Each row is a point on a landscape with many valleys, with its height.
A ball rolls from a point to whichever of its 4 nearest points has the largest drop for the distance, and stops where none of them is lower. Distance is the straight distance between rows; heights are no part of it.
q_322: [ -9 -21 -17   8   2  30  17  24  13]  h=331
q_101: [ 17  15 -19 -21 -27  -6  -8 -15  -2]  h=249
q_510: [  2 -12  17 -10  23  11   9   6  -5]  h=395
q_627: [-13 -18   9 -19  13  11   9  13  -2]  h=420
q_591: [ -9  10  -2  13 -29 -40  -2 -21 -14]  h=384
q_240: [-12 -16  32   6   1 -28 -28   9  -9]  h=580
q_505: [ 18  14 -27 -18 -15   4 -12  -9  -1]  h=346
q_379: [ -7 -20  -2 -11  13  18  15  18   9]  h=401
q_275: [ 14 -15   4   8   9  29  18  24  12]  h=338
q_415: [  5  14 -35 -15 -13   9  -7 -10   5]  h=369
q_583: [24 13 12 18 20 20 24  4 13]  h=883
q_313: [-12 -22 -24  15  -2  30  15  23  17]  h=248
q_972: [ 22   9  -5  -4 -29 -28  -3 -21 -11]  h=418
q_783: [ -5  19  -5 -11 -26 -24  -2 -22  -8]  h=372
q_499: [ -3  -4  31   3  16 -17 -27   3 -12]  h=641
q_935: [-18   5   4   2 -25 -36  -5 -15  -7]  h=328
q_683: [-23   4 -16 -22  -6   5   3  -3   5]  h=577
q_274: [ 9 11 22  8 34  4  6 -9 -7]  h=579
q_452: [14  4 18  4 33 13 13 -1 -5]  h=544
q_925: [-18 -13   2 -20   4   6   7   7   3]  h=434
q_991: [ 13  11  -4   7 -29 -37   0 -19 -15]  h=708
q_516: [17 26 12 27 12 18 27  2 20]  h=646
q_383: [ 33   6 -10 -16 -27 -14  -9  -9  -7]  h=233
q_186: [  8   9  27  18  14 -32 -41  15  -4]  h=655
q_758: [-17   9  -5 -19 -19 -14   0 -15  -2]  h=360
q_197: [-15 -14 -24   0   1  20  12  16  15]  h=605
q_754: [17 -2 14  3 25 23 19 12  6]  h=453
q_823: [ -8   7 -41 -12  -5  15  -1  -3   9]  h=428
q_695: [-12  12   0  -3 -27 -27  -4 -20  -6]  h=345
q_677: [  7  19 -14 -16 -21 -10  -9 -18  -3]  h=279
q_430: [-24   3  -7 -21 -10  -8   1  -7   2]  h=494
q_237: [ 22  15 -12 -15 -23 -13  -8 -17  -5]  h=212
q_770: [-18   2 -28 -15  -4  10   6  -1   8]  h=488
q_47: [  5  -5  28  -4  29   1  -7  -2 -14]  h=193
q_525: [-24 -13  22   9 -15 -35 -17   7  -8]  h=612
q_323: [-15 -16 -10  -9   6  19  13  15   9]  h=443
q_80: [ -8  -8 -46  28  -7  30   3  -4   8]  h=556
q_960: [-21 -14  23  13 -13 -38 -22  13  -6]  h=703
q_995: [-25   1   7  -8 -21 -25  -7 -10  -5]  h=230
q_832: [  3   4  29   3  29  -7 -16  -3 -14]  h=692
q_922: [-12  11 -21 -19 -13   4  -2  -9   2]  h=513
q_660: [ 2 -8 23 -8 25  6  2  4 -9]  h=490
q_698: [  2  11  25  14  26 -20 -34   1  -9]  h=662
q_671: [ -9 -15  29 -12  19  -8 -14   3 -12]  h=563
q_259: [-24 -15  23  -3  -7 -23 -17   2 -11]  h=485
q_513: [ 7 31 11 31  6 17 32  1 27]  h=672
q_289: [-23 -14  21 -14  -2 -12 -12   1  -7]  h=482
q_45: [  0 -11  25 -10  24   1  -3   2 -10]  h=661
q_530: [-17  -6 -38   1  -1  23   9   5  13]  h=60
q_98: [  0  14  22  10  36  -4 -10 -10 -12]  h=610
q_378: [  9  21  18  19  33   5  22 -11   1]  h=645
q_969: [-17 -16  14 -19   7  -2  -3   4  -7]  h=451
q_484: [  9  16  -4  -3 -27 -28  -6 -19 -10]  h=448
q_846: [-10 -16  20 -16  16   2  -2   6  -5]  h=465
q_394: [  0  17 -25 -18 -15   0  -5 -13   2]  h=106
q_839: [  6 -17  10  -5  21  19  18  15   4]  h=380
q_6: [25 -3 10 16 17 23 22 17 10]  h=500
q_622: [ 30   4  -1 -11 -29 -25  -4 -14 -15]  h=308
q_465: [  4 -25  -5  14   5  32  18  27  16]  h=299
q_407: [  1  -3  33  15   8 -28 -34  14 -10]  h=638
q_242: [30  9 10 27  5 23 18 16 19]  h=479
q_262: [-28 -11  19  -7 -14 -25 -15  -1  -8]  h=416
q_835: [ 24 -10   7  22   6  30  19  23  18]  h=337
q_386: [  1  -3 -49  27  -4  28  -4  -7   5]  h=565
q_587: [  5   7 -44   1  -4  24 -10  -7   5]  h=446
q_210: [-13 -18 -32  22  -5  27  11  13  16]  h=214
q_472: [16 23 13 23 20 16 29 -6 14]  h=717
q_834: [ 22   9 -39 -13 -12  11 -19  -7   1]  h=404
q_181: [ 36  -5   2  -1 -30 -30   1  -8 -23]  h=491
q_615: [-11  -7 -41  15  -3  26   9   3  10]  h=406

Call two points neighbours if one is among the 4 nearest of the other. Go from one point of each pair to the other, from neighbour to neighbour, staying as low as possible. Name the highest point that can't be avoided.
q_995 and q_394 -> q_783
q_394 and q_47 -> q_660
q_237 and q_530 -> q_823
q_530 and q_210 -> q_615

For each start below, name the point where the ball stops.
q_186 -> q_995
q_846 -> q_210
q_683 -> q_530
q_484 -> q_995
q_6 -> q_210
q_754 -> q_210
q_452 -> q_210
q_591 -> q_995
q_587 -> q_394
q_407 -> q_995
q_622 -> q_237
q_991 -> q_237
